A landscape with many peaks, sampled at points; each row gives a point and its height.
A climber steps from a point to whichever of its 3 nearest points has the largest rise for the distance, and stops where none of them is higher. Distance is the straight distance between rows; heights are no part of it.
J_115: [ 96 124 167 141 112 136  80 141 156 126 178 131 139 129]  (h 39.4)
J_184: [134  98 141  82 145 164 230 102 101 100 123 175 107 162]  (h 61.3)
J_110: [193 145 154 133 148  98 156 144 124  92 137 124  94  86]  (h 62.7)
J_540: [142  94 142 103 140 178 189 138  82  96 128 119 110 164]  (h 43.7)
J_704: [ 90 126 143 127 150 141 110 142 143 157 178 152 142 121]  (h 44.4)
J_156: [114 156  74 135 114 144 170  77 120 125 134 142 142 122]  (h 68.0)
J_427: [104 140 118 161  82 110  55  98 177 132 122 125 172 129]  (h 22.2)
J_482: [161  94 127 106 116 190 162 131  90 104 132 118 130 168]  (h 32.2)
J_226: [172 141 165  94 137  54 169 149 157 104 142 135 120  74]  (h 68.8)
J_840: [ 67 149 155 139  69 122  66 137 168 127 120 114 101 120]  (h 10.6)
J_390: [121  87  91 192 138 154 110  71  97 165  84  85 124 168]  (h 66.5)
J_712: [ 96 111  91 144 128 141 152  86 125 171 152 123 132 109]  (h 59.5)
J_680: [178 138 145 116 171 127 174 152  87  97 156 106 103 117]  (h 63.6)
J_807: [173 137 137 141 127 134 126 131 136 114 103 159  92  93]  (h 52.9)
J_417: [129  94 129 155 123 126  86 119 147 157 174 110 163 119]  (h 34.9)
J_529: [184 136 136 144 118 168 143 137  98  89 124 121  97 120]  (h 52.6)
J_161: [ 71 160 166 135  77 116  73 148 164 116 125 104  79 111]  (h 9.4)
J_826: [ 85 145 163 128 138 123  96 161 149 126 176 145 132 138]  (h 42.5)
J_965: [160  64 115  95 113 186 173 111  99 113 123 127 161 176]  (h 26.2)
J_279: [166  82  97 106 114 180 158 116  95 116 121 122 180 191]  (h 23.5)
J_256: [135  85 140  89 141 168 204 120  91 105 128 140 115 165]  (h 59.1)
J_817: [186 151 144 105 160  82 173 150 114  99 160 125 120  82]  (h 75.3)
J_501: [ 46 159 100 139  72 110  67 122 171 166  99 122 150 129]  (h 8.9)
J_929: [115 161 143 102 161  87  95 205 137 133 104 142 142 133]  (h 39.2)
J_547: [103 108  91 157 121 123 160  52 107 141 130  95 127 138]  (h 63.8)
J_773: [111 142 104 125 143 146 137 125 137 158 135 184 124  96]  (h 61.7)
J_899: [149 120 168  74 113  58 138 166 160 123 101 130 114  78]  (h 6.0)
J_277: [130 100 141  83 155 159 218 128  86 110 119 142 103 164]  (h 70.1)
J_933: [141 109 112 173 124 125  62 105 152 156 153 110 173 132]  (h 29.0)
J_740: [171 106  98 122 104 183 151 120 100 100 133 123 157 172]  (h 27.1)
J_405: [ 75 174 184 136 100 101  88 151 155 106 150 111 102 132]  (h 7.3)
J_410: [146 143 117 131 135 144 137 127 141 132 100 187 100  98]  (h 49.3)
J_225: [ 85 174 160 120 147 103  94 182 138 119 146 146 129 147]  (h 39.5)
J_477: [109  88 100 173 136 132 132  64 109 167 107  75 124 145]  (h 68.9)
J_778: [166 135 140 124 138 120 120 143 149 136  88 172  96  89]  (h 42.4)
J_35: [118  98 116 178 126 139 145  30 106 119  93  93 109 188]  (h 44.1)
J_562: [120 155  76 148 124 135 172  62 110 110 139 113 160 168]  (h 43.5)
J_770: [174 154  96 145 106 172 142 124 122 101 117 150 116 121]  (h 46.8)
J_572: [118 154  77 139 119 154 154  93 133 141 136 164 124 105]  (h 77.3)
J_506: [100 146 147 110 166 115 103 178 143 145 120 172 131 131]  (h 45.8)
J_179: [105 126  79 138 124 135 165  70 120 152 144 125 136 109]  (h 62.8)
J_877: [ 63 160 118 140  63 118  60 126 173 144 105 127 143 124]  (h 10.0)
J_905: [124  86 114 156 133 131 105  95 126 170 156  96 147 109]  (h 50.3)
J_961: [142 119 133  99 171 149 202 151  75 111 132 123 102 145]  (h 62.1)
J_810: [115 131  96 154 132 114 166  33 103 104 127 104 148 181]  (h 57.3)
J_51: [ 82 145 146 140  60 115  60 123 178 121 126 119 130 126]  (h 13.1)
J_938: [185 142 149 147 133 125 145 130 126 100 116 134  91 102]  (h 56.0)
J_17: [118  78 102 161 137 131 118  78 114 176 131  84 137 126]  (h 63.9)
J_942: [ 98 104 115 133 138 143 135 105 134 166 170 133 131 107]  (h 44.6)
J_93: [123 124 151  62 111  80 113 213 142 139  98 105 134  92]  (h 5.4)
J_537: [136 115 160  73 120  72 112 193 148 140  79 121 131 100]  (h 8.8)
J_176: [128 166 140  85 126  77  90 219 132 134  98 106 150 119]  (h 80.5)
J_937: [118 115 151 151  98 117  61 117 171 129 162 121 163 132]  (h 33.1)
J_433: [ 92 135 136 120 156 129 111 161 136 150 151 178 129 125]  (h 45.5)
J_974: [137  94  87 188 153 146  79  88 101 171 102  91 145 143]  (h 61.2)
J_384: [147 133  73 132 135 147 152  89 100 101 133 116 189 193]  (h 28.3)
J_992: [139 120 155  81 138  77 105 182 150 143  74 138 125 106]  (h 13.2)
J_924: [ 99 197 145 109 144  80  96 198 135 117 120 126 136 135]  (h 34.4)
J_190: [143 100  97 183 141 133  72  97 119 172 124  98 158 142]  (h 45.4)
J_875: [165 115 136 121 137 177 165 146  81  91 141 111 101 149]  (h 39.9)
J_676: [178 144 138 116 180 115 183 163  93 103 152 114 110 109]  (h 66.3)
J_658: [146 126 144  96 140 102 109 164 148 141  80 164 115 107]  (h 27.8)
J_763: [127 138 129 119 151 122 115 157 148 142  94 191 115 111]  (h 46.9)
J_573: [176 133 169 110 136  79 142 137 141 104 116 137  98  81]  (h 32.0)
J_30: [106  96 141 142 141 141 105 123 137 158 183 129 146 113]  (h 34.1)
J_377: [ 77 199 170 129 123  94  94 161 150 100 147 110 100 129]  (h 6.1)
J_746: [171 153  92 139 102 180 146 119 116 103 125 146 132 128]  (h 43.9)

Two climbers start at each pair of points below. Name the first point that both come to, or write none.
J_938, J_573: J_817
J_905, J_974: J_477
J_279, J_770: none
J_562, J_712: J_156

Call two points neighbours if one is among the 3 nearest of the other. Go from one point of each pair to the other, from neighbour to neighbour, staying as high as possible. Name the lowest point that can't be avoided.
J_817, J_572: J_410
J_176, J_277: J_929
J_572, J_477: J_179
